Each row is a point on a tangle of strands that fork and nearly touch. The rows are in no order.
In the rows, 128 means zero.
Two points are linked if the straight distance between their rows is under 97.1. Some points are linked to none.
Z756: [202 120 130 135 101  90 127 141  77 116 115 116 139 124 112 176 123 114
 107 161 129 132 171  63]
Z708: [131 132 117 160 100 136 167 178 168  60 193 120 108 138 115 154 190 158
 141 121 141 108  87 149]
Z451: [ 77  93 140  90 182 122 157  92 166 144 112 168 110 141 123 112 113 103
 131 103 170 156 170 151]
Z681: [134  82 123 110 159 124 144 118 133 153  99  95 179 143 102 184 120 115
  98 126 178 154 190 158]
Z957: [190 142 150 174  99 104  87 171 126  95 167 171 156 116 167 134 115 129
 118 130 115 136 125 122]
Z818: [117 129 135 135 123 151 129  78 113  97 119  99 174 146 155 106 117 103
 110 112 170  98 112 114]
Z281: [ 60 126  93 120 146 160 164 112 160 103 134  71 100 136  78 153 144 164
 141  85 115 115  81 152]
Z832: [ 69 107  98  82 112 167 182 145 120 146 145 152 111 160  83 131 169 121
 117 133 132 106 124 120]
Z485: [162 113 131  80 154 117 139 137 156 131  70 108 120 141  58 180 135 105
 137 150 129 166 181 140]
Z399: [102 101 120  58 132  89 130 153 132 192 127 189  93 162 119 131 141 138
 105 140 125 149 193  99]
Z141: [125  69 146 110 182 101 161 105 151 122  94 143 121 125  83 162 100 118
 128 132 130 169 212 136]
Z848: [ 88 112 136 141 137 139  90 131 131 169 119  90 181 154 147  93  88 166
 126  92 107 122  95 188]
Z610: [ 97 123 120 119 153 143 118  92 188  84  87  77 110 118 126 164 128 134
 135 103 136 105  97 153]
Z783: [ 92 115 112  87 149 163 132 111 177 118  78  93 127 135 100 163 149 112
 124 119 153 124 128 164]
Z666: [171 172 156 157 112 172  84  79  52 123 139  82 198 116 131 111 138  78
 110 119 125 122 130 123]
Z853: [203 142 128 158 153 134 100 131 132  62 128  89 148  70 166 138 136 119
 132 135 149 129 139 133]
Z650: [206 133 161 162 131 140  65 127 136 109 163  99 149  98 142  68 129 150
 129  85 156 124  68 161]
Z478: [113  88 159 107 182  97 153  86 165 131 116 147 123 139 108 138 100 107
 133  95 153 180 203 166]
Z279: [114 155 143 166 144 102 158 117 136 110 139 134 121 113 186  92 129 117
  96 162 165  74 127  78]
Z694: [105 102 123 129 168  97 158 112 136 111 102 147 130 132 145 151  90 120
 122 175 110 138 171  84]
Z163: [ 76 121 147 149 103 149 142  92  91 146 144 172 167 153 174 109 102 113
 106 141 103  84 127  90]
Z774: [ 92 123 147 162 129 133 117  61 112 107 137 127 192 141 154  90  91 110
  95 120 134 118 113 133]
Z126: [ 96 150 103 147  79 153 162 134  96 126 158 156 130 153 128 147 113 136
 150 114 125  78  88  98]
Z974: [112 130  93  93 127 126 148 151 155 106 131 192  42 119 122 159 134 145
 157 153  88 131 116  98]
Z337: [120 131 113 151 151 107 149 106 122  82 126 151 131 108 159 144  89 101
 119 164 117 126 128  77]
Z929: [ 64 111  93  90 141 169 174 134 128 138 139 145  86 137  70 130 118 132
 149  88 122 132 122 167]
Z852: [176 169 166 140 106 120 111  95  68 166 143 112 143 121 163 106 140  93
  89 158 145  87 156  49]
Z612: [173 148 141 204 130  95 100 199 118 109 140 112 133  87 173 131 113 138
 135 156 101 155 102 131]
Z836: [126 152 110 165 126 106 105  91  85 118 156 169 119  79 135 141  92  85
  94 137  97 149 135  51]
Z551: [135 112 143 188 157  98 111 107 129  79 114  88 173 132 122 133  86 161
 107 141  91 160 123 165]
Z823: [140 104  97 113 155 132 148 130 130 195 128 126 174 130 120 178  99 124
 102 111 178 167 166 180]
Z821: [141 153 144 126 112 145 163 109  91 143 149 118 116 127 149  92 136 105
 131 130 182  59 121  68]
Z312: [ 62 116  92  80 121 146 151 146 121 179 132 180 136 144 139 131 152 146
 111 159 121  89 166 117]
Z571: [142 125 136 141 160  75 142  96  93 121 132 140 107  92 120 122 104  94
  92 154 130 143 173  36]
Z48: [ 78 115 104 121 149 153 135 119 118 151 124 141 153 118 136 133  56 102
 115 108 115 124 151 134]
Z684: [163 118 119 111 126 117 135 171 122 131  74 107 148 149  72 195 118 137
 124 164 115 149 179 139]
Z238: [119 109 122  65 154 137 145 122 153 158 105 146 138 144 102 154 143 102
 111 112 168 171 171 179]
Z110: [156 117 154  65 161 122 125 125 149 146  99 121 128 148  71 146 138  97
 147 108 160 183 194 170]
Z66: [110 123 143 107 163 131 129 142 172 145  88  72  53 114 106 104 113 110
 187  88 119 168  91 167]
Z192: [120 119 120  90 121 158 119 129 177 119  78 104 138 155 110 163 186 123
 105 164  90 132 122 194]
Z862: [188 152 141  61 142 131 132 111  97 127 105 124 104 142 120  98 148  99
 169 105 172 128 163 100]
Z71: [145 115 147 149 114 114  99 124 107 155 139 141 195 162 112 111  77 173
 124 142  71 141 132 160]
Z142: [106 115 127 169 145 124 118 170  63 191 126  97 146  95 105 142  65 124
 118 133  73 161 151 137]
Z682: [ 93 143 100 131 137 130 125 166 123 140 101 133 135 124 141 143  91 155
 143 151  69 123 137 139]
Z837: [ 87 114 119 121 145 123  98 120 172 111 114 135 155 152 139 105 119 202
 154 140  79 122 127 187]
Z427: [ 95 105  96  72 130 122 137 152 118 180 124 185 137 147 127 157 116 124
 120 141 126 132 191  97]
Z800: [ 70 121 102 105 136 135 177 121 161 115 119 171  95 136 134 135 172 149
 120 192 113 103 141 121]
Z809: [111 106 137 148 153 104 110 105 164  87  99 116 173 159 140 136 106 178
 131 152  89 142 137 164]
Z336: [108 117 119 141 179 121 129 162 154 151  84  78  85 103 140 126  85 125
 173 147  98 161 103 124]
Z500: [186 131 142  87 166 141 131  92 127 109 102 106 127 115 128 112 137  96
 145 124 171 131 163  97]
Z761: [ 88 115 168  85 155  99 150  99 171 116  90 173  83 152 114 120 143  95
 171 107 108 163 171 168]
Z988: [113 129 128 115 128  89 138 137 126 174 104 148 121 153 138 130 117 130
  92 168 135 106 175  50]
Z764: [191 123 136 144 118 144  98 149 158 152 163 161 148 119 126  88  86 169
 145 130 117 131  54 144]
Z692: [ 85 122 135  86 144 134 178 101 137 145 112 143  87 144 108  94 136 112
 128 117 180 105 136  99]
Z111: [112 131 114 108 143 113 110 159  95 187 123 145 121 108 109 140  43 120
 146  98  90 167 155 140]
Z381: [211 142 153 174 100 107  89 179 135 134 166 167 150 113 153 116  91 165
 135 134  87 163 102 140]
Z804: [121 116 129 153 128 128 145 115 201  59 143 145 124 136 161 136 162 170
 144 119 152 113  84 155]
Z25: [181 116 149 172 143  92 136 106 126  65 112 100 145 103 127 150 133 125
 111 174 138 135 162 105]
Z387: [116 102 106  92 101  87 109 125 128 148 134 178  85 144 149 130  87 137
 116 119 104 157 163  40]
Z354: [ 98  93 132  75 128 164 201 115 140 145 143 106  77 158  69 117 198 112
  79 153 139 101 118 151]
Z273: [112 121 128 103 139 137 150 156 149 154 102  71  39 120  84 117 148 128
 192 110 117 147  63 153]
Z401: [187 146 124 127  91 116 107 151 102 124 147 148 120 113 166 157 131  94
 114 142 144 112 145  48]
Z309: [ 61  96 123 112 139 150 132 114 169 120 101 124 167 175 143 129 156 156
 111 132 145 108 142 171]
Z175: [167 162 142  62 128 113 144 144 124 149 100 140  68 139 111 111 192 114
 124 162 173 108 139  79]
Z325: [134 168 158 189 106 143  90  60  92 116 169 138 187 109 122 102 111 103
 106 127 100 152  89 132]
Z74: [153 160 161 199  92 112  93  84  59 123 162 135 169 112 108 144 148 100
  98 147  95 155 139  84]
Z492: [ 65 133  98 137 129 176 141 152 115 175 133 129 154 127 129 126  75 129
 136  96 119 104 127 164]
Z77: [ 70 137 105 139  96 163 146 138 111 137 133 133 161 159 138 121 107 149
 150 103 119  93 107 147]
Z786: [104 115 143 120 146 126  78 158 171 164  74  56 148 150 127 149 160 160
 124 138 106 147 114 204]
Z912: [106 122 112 100 139 163 168  98 160  95 150  67  72 135  46 146 168 123
 141  80 130 126  85 145]
Z189: [151 122 139 163 119 151 126 166 190  44 164 101 118 104 135 139 188 139
 157  97 175  98 121 169]
Z96: [150 126 147 147 168  93 121 144  74 145 113  91 113  83  64 119  58 105
 135 106 104 191 153 127]
Z17: [189 150 125 127  89  91 109 175 128 110 126 149 140 128 166 162 154 123
 118 178 140 123 142  77]
Z971: [185 144 171 151 117  87 131 128 130 114 125 141 156 154 172 102 158 136
 106 176 168 102 134 100]
Z343: [146 143 110 163 171 114 130 100 113  73 125 127 134  74 131 132  87 101
 116 139 117 150 135  96]
Z383: [ 62  93 103  67 139 154 177 138 130 174 143 181  98 151 108 109 165 128
 117 135 141 108 160 130]
Z934: [ 90 140 148  74 148 120 207 117 129 154 139 119  65 159  68  89 173 121
 109 111 175  99 131 104]
Z370: [144 142 147 168  78 100  99 111 105 136 169 162 145 133 187 126 135 108
  89 160 108 122 132  60]
Z38: [189 130 166 159 109 131 100  84 128 110 178 148 173 129 156  79 122 122
 111 114 160 126  94 122]
Z714: [179 133 149 186 121 102  97 185 140 134 134 117 136 122 161 105 107 166
 158 152 102 157  75 157]
Z797: [107 109  95  95 151 160 140 138 145 176 107 125 155 135 124 157 122 124
 113 101 164 149 149 189]
Z24: [133 144 114 131 144 161 111  90 115  93  98  66 163 118 137 111 104 107
 126  92 157 106 111 132]
Z777: [148 133 118 116 141 114 151 128 185  98  90 141 106 130 138 162 159 119
 134 193 124 135 144 111]
Z869: [123 172 117 181 107 128  92 109  81 135 162 144 128  80 139 152  87  90
 104 139  65 149 103  82]
Z153: [148 178 123 161 105 142 103 130  91 133 135 131 143  95 157 133  84  94
 123 133  94 125  97  97]
Z959: [146 131 138 152  53 122  95 131 119 132 176 190 133 144 190 147 120 137
 109 145 111 108 105  80]
Z301: [129 111 149 135 117  76 127 119  80 177 118 130 121 138 112 134 104 108
  65 161 122 121 192  37]
Z92: [195 150 107 137 130 182 143 154 123  89 146  94 109  89 135 135 159 128
 167  83 178  90 128 125]
Z724: [180 146 151 217 131 103  81  79  99 109 159 119 179  90  94  96 132 138
 112 124 109 181 102 146]
Z246: [136 141 130 189 137 119 112 116  56 133 120  81 148  68  55 136 102 100
 119 121  87 167 136 113]
Z625: [207 126 147 189 143  99 111 126 123  54 145 120 157  90 159 135 147 125
 111 149 143 144 167 134]
Z454: [100 144  92  81  87 162 110 167 101 195 133 162 129 144 121 164  93 121
 138 104 111 105 125 116]
Z667: [151 130 109 105 114 163 171 135 169 101 133 110  44 112  70 153 177 115
 135 136  94 127  79 165]
Z904: [144 142  96 123 103 131 167 176 133 101 186 162  62 108 121 157 146 130
 163 106 155 110 104  73]
Z575: [ 77 109 101 103 179 140 142 127 127 154 130 171 126 109 127 125  55 127
 147  98 118 145 166 155]
Z33: [166 141 143 194 158  99  76 118 136  84 114  56 151  91 147 108 109 146
 132 125 117 155  94 159]
Z592: [118 112 149 112 117 109  99  99  63 185 176 176 129 123 127 136  67  84
 102  79 125 182 178 115]
Z324: [127 141 107 144  73 113 126 166 129 106 149 188 123 140 188 144 138 155
 141 151 107 100 108  98]
Z732: [209 130 161 164 112 164  85 105 129 109 198 151 162  96 144  73 135 129
 128  84 165 119  91 143]
Z958: [134 126 110  87 119 150 141 138 174 117  85 124  96 135  89 163 169 105
 123 179  77 141 115 164]
Z933: [101  89 107  54 124 190 148 128 165 151 113 113  85 129  78 147 173 114
  93 120 118 139 123 205]
Z864: [121 153 112 122 128 154 127 130 150 104  98  43 100 128 100 146 162 143
 153  92 153 101  66 157]
Z11: [152 134 150 161 138 128  88 140 190  73 120  66 111  91 149 147 169 158
 159  86 154 110  75 180]
Z695: [ 72  84 100 124 193 140 114 162 165 208 107  73 118  95 136 136 122 157
 155 135 120 170 148 189]
Z687: [107 140 150 181  86 119  94  76  55 146 161 133 140 111 100 162 140  90
  72 153  89 152 159  50]
Z750: [123 166 137 136 135 121 192 129 114 152 151 117  90 138 118 102 154 130
 122 119 188  64 126  56]
Z49: [ 60 113  96 115 131 158 181 109 141 108 138  98 128 163  90 144 147 145
 134  97 148  94 100 129]
Z646: [155 142 158 163  91 157 104 145 135 156 172 148 138 139 148  89  89 170
 158 114  93 122  50 146]
Z947: [ 87 128  88  80  95 157 157 154 102 166 132 166 117 156 104 136 131 111
 141 102 143 100 118 104]
Z140: [166 134 133 155 157 116 115  56  96  80 130  78 186 110 137 104 135  95
  86 138 151 128 151 103]
Z580: [ 81 118 138 118 117 137 170 107 150 120 118 104 119 177 115 104 198 143
  99 151 166  84  93 129]
Z858: [109 129 109  86 149 173 118 116 123 145 106  88 132 115  97 127  93 101
 146  60 179 122 120 159]
Z148: [111 126  86  98 116 116 112 139 113 151 129 173 105 128 138 149  77 140
 135 131  78 132 154  71]
Z305: [ 72 102 103  98 157 162 153  87 205 115  95 132  98 114 107 146 154 123
 133 135  89 127 139 174]
Z118: [120 131  87 121 110 139 169 167 158  94 154 177  60 103 127 170 161 135
 148 143 130 117 109 108]
Z72: [111 144 132 124 143 102 168 122 160 128 110 144  84 121 155 114 144 124
 113 168 173  89 124  78]
Z810: [ 44 107  99 122 171 152 132 129 180 158  88  87  98 112 120 139 125 155
 159 113  94 125 125 197]
Z496: [162 119 130  71 114 150 145 128 171 116 100 139  54 116  77 146 185  95
 145 151  93 148 106 154]
Z567: [110 100 106  79 150 155 139 116 180 168 112 124 104 115  89 154 155 112
 107 116 103 166 152 224]
Z685: [115 107 146  81 112  60 105 127 115 167 139 167  92 154 137 105  99 123
 110 107 124 171 177  65]
Z648: [140 113 143 109 106  85  79 107  67 153 143 154 114 125 104 137  73  97
 110  82 102 185 175  91]
Z286: [ 86  94 140  84 151 140 159  92 190 123 109 169  70 131  96 127 154 103
 138 117  82 154 159 182]
Z349: [ 97 113 158 156 140 128  78 109 123 156 116  64 156 131 153  74 100 156
 135  91 121 132  52 158]
Z433: [ 91 119 114  80 111 112 155 130 121 133 145 189  65 148 124 118 124 132
 148 108 133 114 123  67]
Z269: [187 109 133 132 145 130  84 134 181 140 133 122 142 132 123  96  99 194
 142 128 125 150  64 150]
Z197: [140 149 108 154 125 144 150 126 119  84 138 132 125  97 161 126 114 111
 142 114 154 105  99  97]
Z995: [128 124 128  93 111 137 125 126 166 107  90 134 157 178 123 132 192 147
 112 179 114 126 122 174]
Z121: [165 170 121 184 105 131 104 172 110 111 142 126 129  76 170 120 101 114
 137 121 116 123  88 125]
Z128: [187 140 116 124 160 153 129  98 133  78 114  99 122  94 156 133 145 105
 145 119 174 111 145 107]
Z772: [118 148 125 125 100 125  99 190 116 175 110 122 155 166 145 112 120 177
 164 154  74 132 104 170]
Z875: [178 130 115 154 127 173 123 165 121  72 161 122 115  69 164 125 154 110
 153  94 185  81 158 116]
Z191: [112 125 168 154 118 145  88  55  98 137 154 139 201 150 129  88  96 115
  93 120  91 148 111 137]
Z769: [ 65  96 134  79 167 106 159 117 138 175 126 199 104 147 132 112 120 123
 128 116 157 144 187 130]
Z676: [ 76 112 110 110 115 150 129 131 142 157 129 152 199 179 148 120 144 163
 124 139 126 112 160 189]
Z697: [113 130 122  76 147 151 128 135 139 157 104 112 107 128  83 126 115 105
 149  75 158 160 120 191]
Z414: [ 95 141 137 125 109 114 168 124 139 137 106 149 140 184 138  98 186 150
 106 173 152  78 113 123]
Z838: [ 55 108 114 135 152 138  99 148 150 184 124  90 164 137 159 106 127 198
 137 103 123 114 117 218]
Z721: [ 70 121 126 136 117 121 154 103 128 127 129 166 157 165 166  99 122 149
 120 157 113  88 136 102]
Z292: [119 138 125 145 127 144 122 129 170  87 129  47  91 128 104 168 200 163
 140  88 132 104  55 167]
Z626: [ 96 153 115 124  95 164  97 170  91 195 129 138 158 150 145 151  84 132
 141 129  77 105 132 145]
Z468: [ 95 118 119  99 164 111 125 158 119 166 122 166 117 131 123 131  65 134
 160  89 104 183 181 172]
Z291: [113 122 125 116 138 150 117 116 106 144 105 107 207 142 128 143  95  94
 101 108 167 132 150 153]
Z225: [ 98 125 100 134 107 143 161 135 149  91 135 127 131 168 114 136 175 186
 144 131 111 108  77 162]
Z320: [154 122 139 144 134 118  88 124 173 103 127 108 124 130 138 104 116 197
 146 100 144 130  42 179]
Z155: [128 130 161 174 106  89 115  92  62 160 139 127 143 124 116 138 138 102
  61 162 115 124 167  44]
Z30: [165 141 138 121 101 144 159 152 161  79 133 123 103 131 131 140 228 126
 123 160 176  88 118 132]
Z940: [182 153 143 126 119 133 142 170 153  95 128 135 110 111 159 129 203 115
 131 170 189  91 148 103]
Z885: [140 116 146 197 158  92 106 150 119 114 112  47 137 100 158 105 106 130
 145 150 104 168  85 136]
Z490: [ 82  88 113  84 137 168 187  98 154 104 150  82  84 156  65 143 197 122
  97 108 130 120 105 152]
Z859: [162 127 156 159 128 103  97 167 125 155  98  78 152 157 152 103 116 171
 156 147 100 157  82 161]
Z159: [142 159 107 136 126 144 148 148 116  98 138 139  81  81 131 134  84 117
 164  98 146 115  88 104]
Z409: [119  92 123  95 150 118 157 148 137 158  89 134 158 171 108 160 162 124
  94 175 135 140 200 142]
Z723: [ 96 122 146  53 115 105 143 142 119 134 119 188  76 159 104 104 175 103
 134 109 142 151 145 155]
Z798: [114 133 136 205 138 109 112 142  74 142 113  76 166 103  96 128  87 126
 106 139  73 159 141 143]
Z124: [195 142 159 162 119 117 110 141 127  94 158 146 153 114 192  96 170 109
 112 145 178  94 151 105]
Z63: [102 122 132 118 189 118 121 132 162 132  87  82  90 103 118 124  66 116
 171 106 107 172 124 163]
Z846: [ 72 113 102 110 137 144 153 111 174 111 101 140 122 139 121 147 178 145
 125 180  80 108 151 165]
Z556: [ 94 143 103 154 142 145 140 159 158 120  97  86  99 112 137 126 111 158
 171 125 107 117  70 153]
Z156: [118 147  99  97 128 163 159 173 127 147 124  54  70 136  59 124 148 130
 162  92 138 134  66 146]
Z845: [131 130 143 160 116 114  98 162 103 162 114  99 180 165 141 111  92 161
 142 139  77 141 116 163]
Z594: [109  81 125 136 165 106 148 121 124 126  96 132 149 127 101 171  94 126
 118 162 110 138 198 121]
Z913: [ 51 101 108 111 134 156 165  96 150 118 112 107 140 170 121 123 159 128
 104 114 176  88 113 145]
Z825: [182 130 152 168 126 155 104 159 114  76 181 142 153  85 179  93 169 104
 126 110 167  84 161 121]
Z806: [167 141 103 110  99 105 113 183 124 125  93 139 126 144 124 182 142 136
 126 171 113 139 151  85]
Z559: [193 154 123  96  96 122 105 118  79 125 151 158  80  97 146 107 113 104
 160  78 140 135 131  78]
Z53: [146 148 109 186 138 102 119  84  85  90 153 134 152  76 118 142 121  86
 100 149 112 151 154  79]
Z85: [130 154 179 157  99 124 137  89 105 145 153 136 147 146 169  75 131 117
 107 137 164  65 107  85]
Z484: [144 161 157 212 112 125  95  72  77 120 143 109 189 105  92 121 133 110
 109 127  98 168 122 128]
Z621: [ 89 105  95  75 155 116 147 127 125 191 155 215 124 129 154 128 112 143
 138 114 143 150 196 162]
Z328: [ 45 123  86 120 162 152 118 152 160 161 108  95 147 118 143 129 113 173
 145 126 103 116 152 203]
Z298: [ 81 121 111 128 121 149 130 144 155 119 130  90 119 160 102 120 173 198
 142 114  91 113  73 205]
Z90: [159 158  98  68 102 141 130 156 121 128 108 142 103 136  98 147 156 109
 150 129 144 125 116 110]
Z542: [132 156 116  84 115 162 150 161 107 151 124  98  77 130  64 110 118 116
 187  71 145 135  82 146]
Z585: [131 156 111 123  79 130 108 188 128 139 121 159 131 153 150 130 136 193
 160 163  70 114  97 153]
Z643: [115  96 138 164 152 111 143  99 100 113 112 116 181 132 108 148  91 115
  82 154 119 132 171 113]
Z675: [ 77  98 106 125 185 140 130 175 132 210 115 105 109 103 139 116  79 134
 164 109 123 164 137 174]
Z671: [ 65 124  94 128 115 129 171 120 138 116 135 168 115 146 157 129 140 156
 143 157 113  84 125 101]
Z395: [125 131 129 167 151 126 116 170 143 131  93  49 100 102 159 110 112 130
 172 144 116 137  70 134]
Z239: [192 138 137 156 102 120 101 167 155  86 155 164 147 116 167 116 131 141
 143 126 150 130 105 153]
Z702: [106 142 123 122 129 120 197 130 144 119 134 143  82 136 118 115 161 140
 126 149 167  71 100  80]
Z557: [169 148 129 154 105 144 124 190 149  71 153 133 131 102 151 138 164 133
 146 112 175  98 105 161]
Z45: [107 123 130 160 137 136 136  95 208  54 109 114 105 115 157 158 146 144
 138 122 131 105  99 150]
Z510: [157 161 139 149 102 137  97 134  89 136 112  83 195 140 126 129  93 113
 121 130 115 133 119 134]
Z544: [169 161 108 145 115 163 128 153 135  94 120  64 121 106 133 129 152 136
 158  94 163  97  82 149]
Z992: [134 110 150 184 143 100 130  73  77  95 115  98 187 120 101 120 127 106
  79 148 136 148 166 113]
Z351: [113 120 117 113  83 129 153 134 140 118 149 189 135 183 140 104 173 189
 145 166 106  94 106 147]
Z338: [102 111 120  97 156 162 131  89 130 135 107  97 164 138 117 127 115  92
 115  88 202 116 141 147]
Z867: [158 169 124 149 137 170  90  81  82 112 117  56 181  95 135 107 114 101
 119 103 134 120 109 138]
Z456: [158 135  92  96  95 106 109 161 139 114 137 181  61 106 150 154 104 132
 148 117 110 145 117  71]
Z538: [161 103 146 151 125 117 144 114 182  70 154 146 135 140 154  96 159 157
 132 131 183 105  98 138]
Z183: [111 101 131 109 150 124 139 114  96 201 149 168 161 133 132 139  91  89
  96 111 154 146 191  95]
Z68: [173 133 122 127  96  93 120 168 106 122  99 126 175 170 106 175 131 150
 125 168 107 138 151 121]
Z378: [128 133 103 109 139 151 162 102 146  83 131 111  93 113 109 130 146 122
 166 107 174 108  97 118]
Z310: [116 115 142 129 136 135 136 111  88 179 133 128 183 149 143 137  99  80
  86 124 156 121 175 114]
Z590: [169 117 137 138 159  95 132  73  65 112 133 126 118  89  87 116 110  86
 113 128 132 159 188  66]
Z857: [104 103 136  99 137  89 127 117  94 197 160 191 125 133 153 130  84 110
 108  79 151 166 189 119]
Z203: [130 129 151 176 149 123 146  84 139  69 145 118 144 102 188  94 145 111
 106 143 176  94 114  94]
Z638: [185 157 113 114 127 140 118 143 101  94 161 159  72  75 145 115 110 110
 174  76 152 128 127 107]
Z760: [107 104 137  70 165 109 154 142 148 168  99 165 105 159  96 138 157 116
 107 173 126 153 194 117]
Z854: [136 138 153 164  79 143 104 116 110 134 182 192 146 146 175 124  93 156
 133 135  82 117  89 115]
Z924: [130 125 136  79 148  96 148 121 141 122  95 162  92 138 113 130 116 102
 144 148 139 150 159  90]
Z410: [133 131 123 114 105 135 146 131 173  78 113 132 120 152 134 130 214 136
 122 173 137 116  95 149]
Z679: [ 88 124 158  87 121  73 125 131 104 183 141 183 103 170 159 100 115 113
 110  84 151 159 187 114]
Z851: [ 57 120  95 104 113 145 128 131 159 113 136 142 151 146 123 108 160 203
 154 145  85  98 135 206]
Z787: [165 116 158 200 139 109  89  89 110 138 153 118 177 107  81  91 100 167
 107 134  82 188  83 138]
Z878: [ 96 132 148  96 150 103 160 107 117 149 129 158  93 141 134  86  96  99
 125 110 165 120 145  73]
Z466: [196 159 131  98 121 113 132 145 129 138 109 129 110 123 152 129 183 106
 122 169 185  92 156  70]
Z511: [ 59 107 114 146 165 135 122 146 180 146  87  66 102 114 149 119 132 168
 165 138  83 129 103 163]
Z499: [149 134 136 123 116 112  78 143  52 186 144 128 120 101  72 146  64  94
 112  81  94 181 161 113]
Z916: [114 131 127 135 147 133 111 179  88 206 116 105 126 106 122 126  57 106
 143 119  84 158 121 118]
Z438: [161 125 139 215 128  83 116 112 105  82 126 120 160 100 107 138  97 146
 103 159  92 168 130 137]
Z116: [115 137 101 160 104 140 177 140 144  86 174 126 128 158 119 140 162 169
 151 111 148 102  80 121]
Z615: [182 155 148  67 114 102 110 125  87 111 122 151  92 131 139  97 133 102
 179  86 149 143 149  97]
Z224: [117 107 138 113 105 134 112 131 123 177 136 168 209 195 137 115 120 157
 118 143 117 119 169 160]
Z528: [136 146 120 143 117 128 142 128 143  89 116 141 139 135 169 142 124 133
 141 144 143 105 105 124]
Z282: [107 125 138 119  94 136 102 103  81 180 150 148 139 134 155 145  98  79
  83 134 104 116 153  45]
Z299: [158 113 167 144 115 118 130  83 155 110 159 157 157 160 156  75 135 149
 120 137 170 103  90 113]
Z730: [126 131 122 167 113 145 143 146 195  64 160  86  94 109 117 170 194 156
 141  98 146 105  83 170]
Z188: [170 144 150 179 149 102 121  74 105  87 149 127 168 109 169  93 146 108
  99 147 152 122 141 102]
Z745: [120 150 122 146  82 142  92 145 101 151 136 164 157 147 165 149  88 147
 133 140  76 117 120 112]
Z61: [ 99 135  80 101 129 125 133 145 137 120 109 178  94 120 142 162 115 147
 149 160  84 132 148  85]
Z696: [ 98 152 178 162  99 138 129  77  84 156 156 143 162 143 170  97 117  92
  86 145 133  93 118  80]
Z657: [182 144 154 188  83 105  86 134  98 110 182 157 158 102 169 137 136 114
 100 149 110 138 132  85]
Z152: [154 133 132 142 151 108 119  94  64 111 127 118 136  79  63 127  76  91
 112 101 108 176 157 107]
Z531: [185 135 161 165 159 103  60 110 149  98 137  71 139  93 159  86 127 162
 122  91 141 147  67 165]
Z670: [177 144 169  53 131 109 134 109 135 118  94 147  78 142 100 108 196  78
 166 128 141 159 169 138]
Z731: [179 161 153 144  98 145 104  94  65 135 140 114 174 127 146 128 128  79
 106 146 124 115 135  87]
Z606: [115 123 146 112 165  88 137  88  95 150 135 160 113 119 129  89  84  74
 104 121 142 144 172  62]
Z952: [ 98 105  99  94 174 147 128 148 180 197 116 101 109  94 108 155 140 144
 132 134 106 167 157 219]
Z247: [166 137 110 108  95 121 143 156 120 126 186 174  41 110 138 125 155 125
 146  88 174 104 128  48]
Z840: [140 137 160 136 114  93 136 128 116 142 114 137 158 162 164 122 133 126
  92 177 138 105 158  72]
Z497: [174 149 129 127  78 116 118 182 137 110 144 157 128 126 166 138 192 121
 133 154 171  93 125 100]
Z925: [159 114 152 156 127 122 101 129 191  66 153 106 122 111 141 121 143 188
 138  71 171 109  71 172]
Z742: [204 124 153 200 126  91  97 113 121  88 160 146 175 102 119 103 112 142
 108 137 110 173 120 143]
Z363: [185 149 113 148 153 100 115 165 105 122 109  97  97  78 120 147  76 122
 156 139 108 167 128 100]
Z331: [ 87 116 140 113 140 134  80 145 153 150  89  57 140 158 129 135 163 172
 133 107 126 116  71 200]
Z376: [116 125 121  77 154 151 126 115 176 121  89 112  86 125  80 140 130 101
 152 107 124 152 128 169]
Z593: [131 126 127 141 102 126 137 145 156  97 136 186 146 152 160 126 133 171
 144 149 122 109  98 137]
Z171: [162 140 118  47 113 120 148 153 132 127 106 151  86 148  98 133 182  97
 120 167 134 139 134 107]
Z910: [129 105 158 138 106 124 104 118  93 158 138 142 215 179 129 128  97 139
 106 137  98 134 162 140]
Z47: [178 128 127 117  80  94  87 144 107 163 141 130 105 127 161 146 128 108
  95 151 133 131 155  15]
Z377: [152 156 112  66 102 148 126 170 102 152 108 135  96 133  78 127 114 107
 172  89 140 132 109 125]
Z486: [ 67 123  85  93  98 161 138 155 116 130 145 160 143 152 113 114 175 179
 131 163  87  96 140 184]
Z380: [ 94  74 109  61 120 178 178 130 142 143 124 128  99 150  87 134 186 114
  77 155 123 112 137 186]
Z34: [127 156 135 179  71 152 125 139 107 125 168 153 139 135 155 114  96 162
 153 106 105  92  68 142]
Z360: [168 116 141 163 147 107 145 111 149  71  89  84 136 114 102 177 114 138
 127 160 115 148 161 133]
Z479: [ 92 117 151 137 139 127  84 134 134 141  89  41 144 147 148 112 128 153
 139  82 141 113  65 169]
Z985: [126 165 124 177  73 163 146 120  91 109 192 125 128 122 149 132 101 119
 149  98 130  83  73 104]

Follow the links from the first point to the second, and from the first to the third. Name the last point that the two ways share.
Z191 / Z585 / Z837 | Z484
Z679 / Z156 / Z511 | Z395
Z479 / Z183 / Z958 | Z395
Z309 / Z916 / Z383 | Z854
Z155 / Z337 / Z159 | Z957
Z615 / Z825 / Z925 | Z959
Z399 / Z585 / Z490 | Z845
Z626 / Z862 / Z708 | Z959
Z947 / Z590 / Z567 | Z854

A fork is a point with three links, a tip a point with one. Leave the first point through the second and follow the links. Name the first fork or tip that comes.
Z286 / Z305 | Z594
Z732 / Z38 | Z857
Z875 / Z825 | Z484
Z126 / Z77 | Z152
Z246 / Z798 | Z34
Z360 / Z25 | Z593
Z695 / Z952 | Z913
Z854 / Z745 | Z409
